Each row is a point on a landscape with many valleys, with its height.
From any point a ball rolls to the lowest of the 5 points nearest to it. It stops when none of these is lower. Distance is the straight distance between rows; heights are no part of it.
k689 height 2.38: [130 127 136 117 148 155 124 154 147 105 104 143 130 147 124 100  99 141
 168 135 105 125 107 136 140 132 175 115 142 159 132 118 135 155 133 114
 131 133 133 149 109  72  81 149 113 119 142]
k733 height 1.91: [114 132 151 110 157 146 117 148 149 125 109 158 124 102 104 123 119 124
 170 156 140 133 118 113 106 114 163 141 156 150 127 130 125 156 155 113
 133 105 122 146 122  69 112 131 119 121 106]
k71 height 2.41: [127 124 166 143 152 177 135 195 121 160 125 148 144  77  96 103 115 123
 140 119 156  95 125 115 102 125 167 127 145 174 157 158 134 144 115  75
 151 107 163 152  76  62  87 102 116 131 123]
k415 height 3.21: [112 143 134 120 126  80 149  87 169 150 130 100 115 133 129 143 143 112
  94 116 101 142 152 130 146 102 106 143  90  93 129 134  96 125 139 141
 135 132 127 107 185 167 187 115 102 117  86]
k545 height 3.76: [150  74 152 162 117 157  96 150 110 168 115 129 169  75 104  99 138 126
 146 129 184 114  98 126  90 101 170  77 174 190 150 140 162 168  55  92
 171 150 201 122  42 124 114 125 195 142 147]
k145 height 1.12: [165  76 156 141 118 180 109 165 102 112 144 140 166 118 115 101 118 131
 160 109 161 129  88 137 124  99 178  76 166 184 129 122 161 179  82 114
 138 154 164 142  69 139  86 150 176 144 157]
k682 height 5.03: [137 157 146  90 156 145 125 125 158 123 139 143 117 132 130 143 102 127
 165 149 145 115 159 119 112 139 106 138 139 115 104 150  86 120 161 107
 120  94 127 122 140  70 132 124 101 122  95]
k586 height 4.23: [ 81 148 103  90 115  72 141 107 186 128  97 105  94 132 125 128 130 119
 104  98  98 123 152 143 148 131   4 159  71  60 120 149  72  92 156  94
 128 111 126  65 193 166 197 104 115 120  57]
k516 height 1.85: [122 138  83 131 109  68 125 102 143 154 100 134 122 118 112 135 161 121
 114 100 110 179 142 123 129 103 125 164 103  99 121 103 128 105 135 136
 147 159 130 126 147 160 163 138 106 107 106]
k401 height 2.32: [157  82  88 133 118  98 121 128 117 131 125 124 161 103 116 113 150 114
 133 120 140 149 125 128 113 115 154 132 138 143 147  85 150 112 120 142
 147 154 125 132  95 158 142 145 154 128 164]
k83 height 2.90: [126 148 162 135 162 162 134 173 145 147 132 147 133  90  90 126 111 133
 128 121 153 115 124 130  87 130 168 131 142 175 151 154 124 152 143  80
 140 105 149 140  99  70  88 119  82 139  89]
k323 height 9.24: [145 106 107 165 107 134 149  98 106 103 119 134 135 165 149 118 123 141
 109 144  95 128 101 135 159 146 149 125 107 102 102 111 144 134  98 152
 112 132  80 155 132 152 105 132 153 116 193]
k336 height 1.62: [103 172 112 157  97  83 121  98 126 107 124  92  86 146 135 147 163 109
  63 129  99 111 129 144 147 114  88 149  74  95 134 144 130 109 139 145
 124 139 117 130 190 192 173 105 120 110 116]
k443 height 5.72: [120  87 126 185  94 127 131  83  85  92 116 105 163 175 176 110 140 156
 111 143 100 100 104 125 196 146 105 106 101 112 121 105 147 152  49 158
 101 179 106 165 142 203  93 130 180 136 184]
k228 height 6.44: [112 111 118 148 117 147 149 107  77 102 131 120 134 173 161 123  94 163
 117 134 103 114 124 137 170 169 162 104 126 130  98 104 156 159  87 187
 115 143 109 149 128 146  78 144 160 141 199]
k487 height 2.82: [137 120  92 184  74 106 127  71  70 127 122 104 166 157 125 125 151 115
  83 117  97  98 103 125 153 112 108 121 101 123 174 106 148  72  76 154
 113 183 116 158 138 221 129 119 176 122 170]
k532 height 1.54: [109 134 110 163  89  94 127  98 119 120 110  97 117 152 144 144 140 102
  84 120  92 120 115 136 148 127 101 148  86  92 150 142 135  90 108 160
 117 146 123 145 155 182 155 104 119  94 142]
k385 height 0.85: [156  89 169 143 122 170 113 177  91 107 148 129 164 122 129 108 104 148
 175 108 161 120  73 138 155  97 175  84 183 197 141 151 190 208  51 144
 150 134 159 147  58 144  49 169 188 155 150]
k64 height 3.84: [123 170 166  76 196 132 138 207 161 138 138 117 118  41 107 132 145 148
 129 137 159 126 145 133  75 141 116 120 132 138 125 177 109 154 173  96
 152  54 171  77 144  43 126  87  72 150  49]
k157 height 3.05: [109 154 105 107 104  97 136  95 164 126 142 108  86 145 139 155 138 110
  83 131 112 126 148 136 139 119 101 140  91  81 121 117 112 118 145 147
 121 131  95 135 175 142 193 131  89 109 107]
k431 height 2.85: [126 140 135 128 157  99 117 145 128 158 119 165 153  65 112 129 160 133
 138 123 156 131 160 111 114 104 171 144 160 145 122 124 113 105 158 113
 130 134 144 122 121 101 127 100 106 115  87]
k643 height 1.50: [105 150 108 164  63  75 143 113 115 150 100  95 126 129 102 122 157 106
  74 113  90 157 106 153 146 121 123 134  89  92 159 118 132 104 121 150
 125 176 131 129 157 191 166 107 102  98 131]
k629 height 1.81: [106 169 123 157 105 115 129  85 122 107 134 128  91 170 163 136 143 120
  54 151 104 109 118 127 148 140 110 138  92  86 132 142 117 116 127 158
 127 137 121 160 184 166 150 109 100 109 143]
k93 height 1.84: [ 69 141 141 124 106 122 137  94 156 108 166  98  62 195 161 149 145 132
  46 156  95  94 112 124 158 143  87 139  64  90 131 142 106 114 152 153
 133 139 117 131 223 141 172  93 104 121 120]
k660 height 2.97: [152 117 135 122 117 143 139 161  97  80 141 133 132 165 132 104  94 142
 162 131 109 149  85 143 140 127 155  99 148 148 115 134 167 174 107 153
 122 122 114 149  93 103  79 177 143 123 196]
k388 height 5.29: [155  72  95 165 118 137 120 114  93 116 139 124 175 131 119 114 130 110
 144 121 127 130  87 138 119 131 143  95 162 150 145 111 168 129  89 150
 101 158 117 114  69 156 110 162 150 124 186]
k234 height 5.05: [110 170 179  91 170 170 134 192 157 125 137 128  90 100 108 137 114 119
 159 149 171  96 144 118  80 122 126 122 126 158 150 199 106 163 129  70
 122  72 151 120 115  58 119 113  97 139  66]
k140 height 3.11: [134 125 124 131 167 141 108 166 100 163  97 151 153  76  97 108 153 128
 141 133 145 134 151 113  93 112 168 132 161 153 138 107 131  95 150  95
 152 148 144 126 102  97 111 116 134 104 121]
k172 height 9.28: [106 160 166  65 185 154 132 162 160 103 153 135  98 138 123 134  91 142
 155 140 160 106 159 121  70 172 104 147 148 137 125 173  78 134 169 101
 129  59 135 140 154  17 124 132  92 135  69]
k796 height 1.77: [150 115 148 140 148 167 123 178 108 145 103 158 147 126 112  98 116 134
 148 130 151  93 111 128 108 115 165 117 154 167 166 147 151 126 103  70
 137 114 140 131  77  84  88 119 138 153 129]
k281 height 3.82: [146 128  91 164  89 119 107 121  78 141 128 116 167 126 129 131 183 129
 119 108 113 123  97 142 131 124 122 127  99 119 147 109 160 101 100 167
 112 166 107 132 100 203 146 135 156 144 151]
k359 height 6.47: [159  82 107 178  95 117 130  88  84 100 142 128 156 151 146 125 138 123
 129 132 130 122  91 126 147 138 131 107 139 109 128 120 147 127  66 166
 101 158 128 140 130 204  94 136 166 150 184]
k398 height 2.83: [ 99 137 110 130 114  76 142 107 157 147 106 103 108 129 112 119 138 109
  87  97 105 158 144 127 134 104  72 144 115  72 121 119 104 125 174 142
 135 145 141 106 170 178 188 114 102 108  94]
k961 height 4.25: [105 122 108  93 147  70 121 102 145 168 119 112 107 106 130 139 125 116
 133 106 130 157 177 110 113 136  65 160 107  82 109 133  92  96 163  94
 127 115 148  70 160 152 166  94 113 150  47]
k949 height 2.96: [141 122 162 135 160 154 113 184 118 160 111 148 136  75  93 111 139 150
 127 128 173 125 136 121  82 110 159 134 153 146 153 146 133 125 122 105
 158 117 148 126  95  74 103 108 105 118 116]
k378 height 3.68: [164  79 117 138 122 146 112 134 109 148 122 149 163 106 120  89 144 118
 167 130 155 132 104 109 117 124 157 104 144 160 123 100 165 119 103 114
 141 152 136 122  54 138 123 129 172 145 162]
k520 height 6.74: [122 151 109  79 161 121 135  93 169 142 149 133  76 132 120 150 118 138
 125 136 123 108 178 139 130 149  79 147 114 123 113 136  70 100 171  97
 132  90 110 100 179 100 183 143 114 142  70]
k239 height 0.96: [130 149 127 108 125 138 145  93 168 106 122 122  81 160 129 146 110 123
 113 153 117 145 139 117 141 129 136 127 126 121 124 113 106 148 146 132
 118 140  98 134 166 112 159 123  97 118 130]
k344 height 1.73: [174  83 126 149 100 150  96 132  98 120 133 143 173 105 129 107 123 120
 182 136 152 156  70 118 119 141 165  99 155 175 135 115 176 169  79 150
 112 154 137 126  72 171  99 154 172 126 179]
k222 height 4.33: [ 77 150 109 100 106  85 138 111 173 119 137  92  74 154 143 149 154 137
  89 117 105 117 163 160 136 124  39 142  72  69 119 143  94  87 180 123
 147 120 119  76 183 150 208 111 114 113  90]
k900 height 5.24: [112 146 132  96 137 119 147 100 180 118 157 107  57 171 151 168 124 118
 102 143 127 125 137 131 131 163  84 123  97  97 106 131  99 132 157 123
 135 114  81 124 177 120 190 123  92 127 111]
k474 height 2.00: [128 134 155 111 138 195 114 177 138 130 113 149 114 137 120 111  94 140
 163 121 141 100 130 132 134 117 176 140 153 180 154 139 144 157 127  97
 132 111 140 149 114  70  68 143 115 121 105]
k756 height 4.68: [ 96 158 107 102 135  91 139 104 181 119 155 103  71 159 145 147 144 138
  90 125 119 102 172 155 144 120  44 127  76  90 105 133  83  93 167 104
 152 108 105 111 187 138 193 122 109 127  78]
k379 height 3.39: [131 150 142  85 168 125 134 134 155 163 144 138 116  73 103 149 121 124
 135 133 169 132 164 114  83 130 136 148 130 137 108 146  97  97 183 128
 125  97 127  94 144  91 142 107 101 146  67]
k33 height 5.45: [131 133 123 125 132 145 145 128 100  89 135 126 144 176 129 115 103 138
 149 145 100 143 117 135 153 150 167 107 129 132 107 118 153 161 131 165
 118 109 102 148 116 116  91 169 134 137 165]
k290 height 1.53: [120 126  92 195  54  72 115 128  92 129 100  95 171 132 122 116 163 110
  84  88  86 143  95 144 139 113  94 134 122 101 169 127 137  74  95 171
 113 175 141 120 130 227 136 109 136 117 156]
k572 height 6.42: [127 154 128  95 129 122 144  92 168 121 147 114  94 146 143 164 128 121
 119 139 126 128 153 106 134 141 111 143 118 108 111 108 104 128 157 121
 127 121 105 118 158 114 169 132  99 115 125]
k789 height 3.51: [164  98 118 130 128 138 123 141 122 133 112 156 136 123 115 116 153 122
 152 125 132 136 119 135 125 131 161 109 161 134 139  97 157 135 116 111
 128 168 121 132  92  96 129 137 133 114 165]
k750 height 1.17: [160 117 140 102 153 194 123 208 114  86 142 111 130 171 128 121  70 158
 172 115 134  92 115 168 162  93 150  79 168 189 141 125 175 186  73 145
 163  97 139 171  86  97  57 179 140 127 154]
k815 height 4.02: [170  67 112 142 106 145 119 142  98 128 145 152 156  95 145  95 143 119
 168 122 159 140  81 131 115 139 161  92 151 165 131  96 163 130  92 159
 118 166 136 122  65 161 127 132 173 138 175]
k209 height 3.20: [125 153 130 109 156 133 125 119 160 149 130 161 124  93 130 139 129 111
 145 120 151 151 160 107 100 125 152 157 160 148 116 130 119 113 166 118
 124 110 161 120 124  84 129 128 105 126  93]
k793 height 2.28: [135 127  83 160  99  82 141 114 129 150 105 119 158 109 110 141 145 128
 132  86 109 168 131 133 124 106 132 140 103 109 147  93 148 106 105 140
 143 166 127 120 112 160 142 132 125 124 148]
k321 height 2.78: [145 106  79 194  76  93 119 100  70 143 129  86 190 137 136 142 171  98
 120 115 121 123 112 123 130 104 122 123 110 120 150 123 170  92  60 177
 102 184 138 131 114 248 132 130 169 139 170]
k280 height 5.34: [135  89 116 179  88 138 130  85  73  79 142 103 155 171 171 125 133 153
 104 148 117 116 113 117 175 162 122  97 126 128 104 110 142 157  65 192
 109 157 105 151 120 183  70 153 195 154 206]
k107 height 2.62: [160  66 144 155 113 160 102 148 110 134 129 140 177  98 125  95 132 118
 155 134 183 123  76 137 113 111 170  77 172 180 138 126 171 167  73 133
 144 149 184 108  63 166  93 145 206 137 151]
k923 height 1.98: [122 142 124 137  93 110 148  83 143 117 125 116 119 133 130 149 133 112
 104 138 111 128 137 123 149 139 114 161  92  92 142 113 122 109 137 165
 118 140  89 139 162 158 166 114 101 118 130]
k621 height 2.54: [108 151 116 138 106 122 155  79 154 125 160 123  80 186 180 148 124 141
  75 144 108 127 116 126 167 148 126 138  79  85  91 146 117 137 134 161
 115 112 113 153 196 122 133 119 108 116 144]
k635 height 2.52: [136 103 147 148 154 168 100 176 117 154 104 153 171  86  92 106 141 121
 142 134 167 125 124 123  82  96 162 119 160 183 158 125 136 145 105  82
 146 127 181 130  66  70 105 125 152 144 141]
k636 height 2.39: [119 115 104 135 135  95 120 125 124 188 122 144 126  75 112 119 146 125
 139 106 130 183 152 128 105 111 133 156 127 129 120 103 133 110 159 107
 154 151 147 124 115 117 135 106 120 128 103]
k417 height 4.10: [ 92 152 120  98 140 102 153  96 174 119 135  87  89 162 149 148 134 126
  86 122 107 126 146 138 138 137  72 135  80  81 116 122  97 112 159 149
 118 115  91  91 178 158 192 124 108 128  91]
k983 height 4.55: [130  96 102 194  61 122 124  75  71  97 108 117 172 176 171 108 145 132
  90 150  92  94  86 120 182 118 100 117 104 120 169  96 148  99  68 148
 116 170 117 168 154 217 119 121 190 117 173]
k745 height 2.61: [117 139 158 108 155 168 115 170 117  96 119 122 122 170 119 119  90 136
 176 108 107 118 121 142 146 127 159 113 146 156 113 125 151 161 129 111
 136  97 122 147  92  66  61 164 119 108 145]
k628 height 6.98: [ 98 119 102 176  73 124 132  80  81 104 126 127 126 195 178 109 119 164
  81 160  85 107 116 127 214 142 120 116 106  91 132 105 138 108  90 147
 110 161  96 168 171 190 101  90 151 145 172]
k837 height 4.01: [ 97 138 121 101 115  74 134 121 181 163 104 125  91 117 119 124 137 101
 106  99  91 147 150 118 138 124  25 157  95  87 132 146  67  96 163 112
 115 121 135  58 178 174 202  83 124 131  71]
k322 height 3.25: [135  88 148 153 134 144  95 170  86 172 128 150 171  72  98  92 162 115
 136 122 156 113 126 131  86  89 151 128 161 169 146 130 153 112 102  94
 150 143 179 119  65 131 108 108 169 134 150]
k678 height 1.22: [154  76 140 134 121 159 103 150 105 101 123 148 172 127 118  90 135 116
 164 125 158 136  68 127 131 112 163  73 169 177 124 104 154 167  86 137
 141 142 155 121  71 136  81 161 173 156 166]
k899 height 8.05: [121 152 134  68 147 113 156  91 180 142 160 111 102 134 145 176 115 121
 122 140 127 109 182 113 128 122  82 164 120 110 112 135  84  98 169 122
 135 105 102 107 158 114 180 134 112 119  77]
k637 height 3.08: [129 175 162 104 181 125 128 184 156 153 126 141 108  61 104 140 149 129
 142 138 180 136 135 122  87 116 128 143 136 163 136 158 116 138 172  91
 136  93 164 121 111  65 123  98  94 129  78]
k252 height 9.15: [ 97 153 118  59 180 138 154 118 185 104 152 144  77 162 140 158  91 149
 121 151 141 103 160 139 129 164  94 136 119 102  99 145  65 111 177 101
 117  82 107 123 171  50 159 141 118 123  96]
k97 height 0.39: [150 117 151 148 130 142 117 144  81  77 157  97 153 158 147 132 111 159
 165 130 132 111 120 127 169 131 160  72 188 197 119 138 174 192  57 173
 130 125 139 160  62 131  46 167 195 141 179]
k400 height 1.95: [142 122 111 150 117  92 133 139 127 153 119 130 149  92 125 114 163 127
 144 105 123 164 126 113 116 102 148 142 133 120 148  96 136 110 145 111
 144 146 118 116 112 137 140 126 139 114 130]
k200 height 3.66: [158  72 120 144 136 138 133 147  93  91 127 133 139 142 134 100 113 134
 152 134 131 121  83 136 137 136 166  97 136 137 129 127 154 133 106 127
 112 140 108 143  96 137  81 155 153 138 177]
k667 height 3.60: [ 76 152 130 115 109  77 119 117 171 135 120 103  93 144 137 160 145  98
  97 105  93 133 146 125 135 114  52 153  95  77 118 137  92 104 140 153
 129 123 150  74 176 200 185  99 112 104  91]
k533 height 3.28: [145 110 119 140 139 146 133 145 113 151 103 149 169  91 118 115 138 150
 155 112 136 127 120 117 114 118 164 126 142 136 144 118 144 122 129  95
 160 126 130 117  75 114 106 129 136 130 139]
k847 height 6.67: [117 156 169  96 174 149 119 133 158 128 142 154 100 129 135 145  89 135
 148 140 167 126 159 117 113 149 101 120 132 142 121 146  65 133 168  91
 124  96 112 115 154  61 125 117  92 132  53]
k622 height 2.89: [113 147 155  95 148 163 112 145 147 105 124 146 109 129 134 116  91 134
 154 147 133 127 143 121 130 139 155 126 147 131 103 143 109 144 151 112
 116  95 123 139 137  55 116 169 108 128 113]
k904 height 2.22: [153  89 160 138 148 177 113 172 112 127 118 138 162 105 114  99 107 137
 145 130 157  99 105 140 102  98 157  99 164 173 164 128 143 166  83  78
 142 113 158 143  59  98  87 151 162 141 146]
k326 height 3.73: [100 133 110 103 119  81 142 111 163 156 119 102 118 105 109 134 145 114
 106  93 104 155 159 117 119 111  69 177 101  75 114 128 103 116 158 113
 124 120 148  90 169 172 182 103 117 118  73]
k863 height 1.11: [113 147  83 205  77  71 133  94  93 131  99  83 161 149 124 127 150 104
  76 106  74 122 108 142 149 121 108 138  97 106 168 108 149  83  95 152
 125 167 143 143 142 241 136 127 147 115 174]
k945 height 4.26: [116 143 123  99 144 106 148 119 134 170 144 131 121  90 119 152 139 121
 125 120 157 166 157 118  83 117 115 157 118  97 108 114  98 110 176 108
 137 133 145  98 146 124 163 103 119 140  63]
k7 height 3.87: [124 161 140  83 169 105 127 117 162 144 134 131 110 101 105 154 129 129
 145 128 149 134 166 107 102 133 112 166 138 120 103 127  94  90 193 138
 134  97 129  98 147 100 156 102 119 140  75]
k895 height 0.70: [144  85 142 158 122 153 119 135  83  69 159 124 168 141 125 111  98 129
 164 115 130 124  94 150 144 127 152  74 159 191 105 133 172 185  75 164
 120 132 148 132  71 145  80 157 166 132 167]
k15 height 4.21: [163  77 122 157 102 134 121  99  82  83 150 128 163 156 146 116 130 131
 140 138 139 130 114 134 148 142 155  95 151 133  98 110 159 153  70 182
 108 151 124 151  99 199  83 151 178 145 186]
k268 height 4.34: [105 169 198  78 168 172 121 141 150 100 137 146  91 151 132 129  68 144
 160 137 134 110 153 130 138 135 131 132 157 145  97 162 104 145 137 104
 123  85 135 145 146  52  79 142 105 114  94]
k183 height 1.41: [130 145  98 173  77  77 128 106 109 123 113 110 148 145 122 142 145 114
  85 108  91 131 134 154 152 125 113 146  91 105 162 117 151  86 118 150
 108 165 130 138 139 195 148 118 126 104 147]
k514 height 6.27: [129 112  87 174  89 125 132  94  94 124 106 125 131 174 128 117 147 118
  80 157 111 115 110 129 146 145 137 133 107 110 150 114 129 108  87 153
 116 143  95 163 156 183 123 115 139 125 180]
k208 height 3.83: [127 140 127 114 129 139 134 122 149 131 140 145 105 119 136 137 118 124
 145 149 117 127 135 114 122 147 154 143 137 120 127 122 136 133 155 132
 124 128 105 156 124  89 135 151 100 108 136]
k488 height 2.37: [153 133 127 108 134 134 122 125 158 151 121 141 135 111 128 140 125 128
 136 138 137 138 151 119 121 105 152 142 141 119 129 120 117 113 154 115
 134 140 116 130 124 100 141 118 106 127 128]
k801 height 6.17: [123 146 151  88 158 151 138 110 159 104 152 157  86 130 145 150 107 122
 157 169 123 130 143 122 132 152 117 153 131 108  88 115 112 139 155 116
 117 107 117 140 159  69 138 130  97 106  90]
k531 height 5.36: [130 133 135 118 132 160 140 112 139 109 128 142 117 168 143 118 116 133
 143 161  97 130 124 127 154 149 147 140 124 118 111 125 139 163 157 143
 120 113 110 139 151  93 103 152 118 106 169]
k296 height 6.72: [163  88  95 173  92 134 110  99  89 128 142 127 181 121 148 113 149 109
 140 120 142 134  81 113 130 142 154 109 142 144 132  94 162 139  73 179
 102 174 126 120  92 195 111 141 168 153 175]
k965 height 2.40: [105 175 143 112 116 114 151  88 169 112 140 116  82 178 173 155 123 110
  68 157 104 100 136 125 139 133  95 133  76  89 103 120 103 128 157 156
 130 132 106 146 181 145 188 141 106 130 140]
k787 height 7.87: [131 109 104 169  81 129 136  75  84 114 126 111 136 176 153 128 141 139
  83 150  92 119 114 116 160 141 123 119 108 120 138 105 139 117  77 164
 106 165  99 159 144 177 107 127 168 137 181]
k705 height 3.09: [128 144 144 124 165 132 115 159 138 172 127 142 135  63 105 139 135 125
 131 117 161 140 160 106  86 139 137 145 134 143 126 138 123 115 172 100
 134  99 170 112 126 109 133  96 102 148  69]
k630 height 7.39: [125 129 103 145  94 122 143 103 108 120 123 141 132 151 140 135 135 126
 129 144  99 125 120 131 152 145 157 125 136 122 137 112 143 134 106 144
 124 138 100 145 130 150 125 130 133 119 173]
k365 height 4.83: [125 178 186  88 158 174 113 177 133 137 119 138  92 123 122 133  68 148
 165 142 157 114 130 126 111 133 142 146 155 135 131 186 110 148 144  70
 139  68 141 144 121  43  92 128  84 139  73]
k876 height 4.51: [ 78 177 107 105 134 102 133 113 165  96 145  88  81 180 156 161 130 134
  47 133 119  76 155 169 158 132  44 125  65  72 126 169  88  89 172 119
 152 115  74  98 192 136 215 112 106 142  95]
k860 height 5.22: [116 149 142  94 144 150 149 127 165 103 147 124  95 169 144 142  88 139
 135 136 108 142 129 113 164 146 125 117 124 118  88 123 110 133 162 142
 112 123 127 137 152  82 123 151 100 114 135]
k729 height 3.63: [116 156 143  82 188 107 129 138 167 157 152 142 123  87 100 157 131 143
 136 138 162 121 192 112  74 155  91 143 116 136 101 150  76 111 201 105
 130  69 124  74 151  67 142  89 108 152  47]
k838 height 4.03: [119 152 111 117 130 103 119 104 152 157 128 130 128 104 120 140 135 129
 152 116 147 161 156 119 120 114 140 165 118 114 124 105 114 126 147 120
 143 124 132 122 141 104 162 123  93 123  87]
k229 height 8.27: [110 131 111 155 106 149 144  95 103 104 138 137 110 185 150 130 121 147
 104 155  87 120 128 115 166 170 144 119 112 102 103 127 147 143 131 152
 101 131  85 156 151 111  87 127 127 141 177]
k8 height 9.29: [116 130  97 144 116 133 141  89 124 107 125 129 117 151 128 140 116 129
 109 153 101 138  98 114 151 170 163 128 110 123 113 120 137 129 147 150
 102 134  88 148 152 135 129 154 118 110 171]
k866 height 3.36: [145 137 158 132 160 130 122 195 117 167 101 131 150  28  96 115 161 133
 128 124 145 135 143 101  71 130 152 127 141 154 141 159 119 140 155  88
 163  92 158 129  96  71  99 104 101 145  95]
k468 height 1.27: [129 124 168 114 159 161 113 169 113 124 104 162 127 109 106  95 107 134
 163 124 151 125 129 126  98 117 160 119 169 157 147 140 146 131 140  87
 133 126 120 138 103  88  84 121 111 133 127]
k244 height 7.16: [108 133 120  84 150 129 137  99 168  93 163 120  61 181 151 148 106 157
 114 147 130 116 141 151 148 151  75 130 103  80  89 136 102 121 157 117
 115 105  76 118 189 101 176 138 100 147 121]
k461 height 4.36: [ 89 156 123 103 125  80 143 115 173 140 118 104  97 126 134 141 119 116
 103  79 112 139 164 155 133 106  50 152  87  91 121 128  82 105 179 121
 125 102 117  87 179 160 187 109 102 131  78]
k996 height 1.99: [165 104 120 140 125 155 120 135  79  95 150 135 149 164 152 114  97 143
 151 127 117 137  98 122 142 148 145  86 155 151  92 109 156 156  83 179
 120 133 124 136  97 144  82 150 161 125 206]
k34 height 2.55: [109 137 170 106 168 159 109 168 135 149 115 150 109  87 116 127 115 138
 145 153 164 112 147 103  91 131 162 143 163 156 141 170 117 103 162  92
 138 107 147 149 119  70 117 118  94 110  90]
k256 height 4.35: [113 174 160  91 175 164 136 192 154 149 143 132 106 103 111 138 115 124
 158 139 166  94 146 108  77 138 116 139 131 154 134 167  79 123 162 107
 138  71 137 124 143  56 129 108 103 148  53]
k339 height 0.65: [160 103 154 137 127 170 111 168  80  85 149 125 158 148 124 112  92 143
 169 116 149 113  95 154 147 109 154  82 160 185 113 139 170 188  70 148
 131 126 148 131  61 121  78 176 170 144 164]
k581 height 3.42: [137 104 128 154 158 135 105 196 108 174 116 153 162  64  88 104 153 132
 133 114 145 144 122 124  80 104 166 125 140 167 147 137 145 117 153  81
 153 123 166 147  81  91 100  90 108 146 131]
k528 height 2.14: [151  98 160 133 149 166 109 166 114 116 123 141 157 124 118  93 101 139
 164 128 135 118 110 137 136 120 158 104 172 173 143 127 157 148  95  96
 136 125 140 133  81  88  71 143 156 132 135]
k439 height 2.79: [127 135 154 114 147 157 128 135 147 100 122 153 110 143 131 117  91 137
 167 142 119 142 131 130 137 123 148 127 154 139 106 125 119 161 144 119
  97 120 131 143 129  78  95 146 114 104 136]
k374 height 2.94: [128 134 103 125 122  93 143 117 132 151 109 135 142  81 115 126 158 119
 126 102 136 187 152 116 132 120 142 164 144 114 109 111 131  93 157 113
 140 151 133 111 130 137 152 112 102 115  96]
k152 height 4.53: [ 92 142 123  73 158  99 160 106 158 157 122 139  96 114 106 160 146 136
 137 101 145 149 198 124 114 144  66 178 110  88 110 142  89  90 178 117
 123  83 133  91 162 121 178 105 114 149  61]
k55 height 1.01: [150 132  98 124 124  98 134 128 137 153 113 124 146 104 126 127 135 125
 135 134 121 147 132 137 129 125 142 156 127 122 139 107 143 113 150 130
 126 146 132 135 124 121 154 140 121 123 146]
k465 height 3.24: [126 147 148  93 172 111 128 182 147 167 141 133 125  60 102 147 144 138
 131 127 159 152 142 121  72 147 120 143 126 150 114 168 104 115 200 118
 142  78 160  81 150  98 139 103 106 148  50]
k943 height 3.65: [140 122 118 141 141 165 128 138 110 109 112 136 135 143 135 116 111 143
 152 135 104 152 105 140 139 144 161 116 144 126 124 127 151 155 133 126
 109 120 119 137 105 104 110 165 146 116 164]
k908 height 3.45: [127 164 176  96 175 155 108 174 149 141 124 159 102 127 122 123  89 133
 157 129 156 111 120 119  92 131 135 128 142 154 120 173 104 160 157  99
 119  98 137 124 135  48 104 108  98 133  93]
k215 height 2.06: [156  78 161 125 143 174  97 181  99 153 120 161 170  99 124  88 133 135
 151 136 168 129  97 142 107 102 165  82 168 179 154 130 144 165  68 104
 146 145 178 133  70 112 106 135 182 144 140]
k763 height 4.05: [160 100  85 167  91  95 146 120  71 137 143 130 188  91 116 130 160 105
 140  99 153 128 106 135 118 102 141 108 138 125 149 105 158 110 107 166
 116 173 139 125  86 190 132 139 155 127 171]
k650 height 1.88: [122 152 117 139  82  53 135  95 130 136 120 106 105 134 123 134 157 102
  97 118  96 172 139 126 136 106  83 148  93  80 136 142 105  91 144 159
 132 146 124 109 168 195 185 116  97  93 100]
k27 height 1.90: [126 112 161 117 131 168 109 174 122 111 117 137 137 152 127 104  95 137
 169 117 121 130 102 144 135 125 170 101 161 164 137 137 155 158 119 105
 139 117 124 145  90  64  75 155 122 124 140]
k777 height 1.72: [ 91 167 135 149 103 115 136  92 172 115 134  95  66 158 148 167 162 101
  67 144 100 112 127 132 146 117  90 132  98  83 113 133 125 120 146 168
 131 131  95 132 202 137 170 114 106 120 114]
k972 height 3.90: [162 120 139 131 114 114 153  93 134 130 118 127 108 122 145 131 138 112
 119 140 103 150 125 112 137 126 152 139 119 102 141 110 134 136 134 134
 111 144 115 134 138 107 145 151 111 107 152]
k544 height 2.45: [170  81 142 125 152 170  91 172 115 138 112 156 175 119 103 111 125 121
 151 130 160 113 101 130 104 115 146 117 170 170 144 129 147 141 102  80
 144 153 145 138  69 117 105 125 176 136 144]
k598 height 5.10: [150  95  74 140  95 127 136 116 117 127 130 122 166 121 138 134 136 133
 128 126 119 133 104 126 123 131 134 124 120 125 166  98 154 108  86 159
 115 156 111 116 105 185 129 142 141 145 168]
k257 height 4.62: [101 151 113  73 147  94 142  97 165 160 122 124 103 115 127 162 123 126
  96  93 123 142 173 144 117 129  66 156 103  69 123 109  83 107 160 110
 119 102 123  94 168 154 195 120 103 122  70]
k592 height 3.02: [136 141 102 157  89 123 136  97 101 139 126 105 121 143 144 161 150 117
  93 129  89 126 124 125 158 136 135 152  96 109 152 123 154 124  95 142
 114 150 101 164 146 177 142 131 111 118 184]
k559 height 5.04: [162 100 103 165  73 106 122  73  78 126 115 107 170 152 137 123 144 118
 111 132 105 108 112 129 147 150 115 123 114 114 156 102 147  95  64 155
  93 171 117 154 112 209 129 131 168 136 189]
k813 height 0.83: [147 112 129 150 121 154 126 138  91  79 158 122 166 176 151 130 106 141
 149 116 110 109 147 136 179 146 154  98 169 164  92 140 143 181  92 181
 109 115 114 140  87 126  56 158 181 135 192]
k613 height 3.59: [117 155 108 114 131  93 142  87 157 167 130 129 120 105 119 135 152 120
 130 115 123 174 156 130 104 130 101 183 127 102 114 110  96 102 162 122
 149 118 135 101 156 160 166 112 108 121  88]

For each start below, name the point where the ball stops.
k520 => k55
k945 => k55
k756 => k863
k900 => k863
k359 => k97
k64 => k468
k899 => k55
k729 => k468
k847 => k468
k244 => k863
k586 => k863
k252 => k468
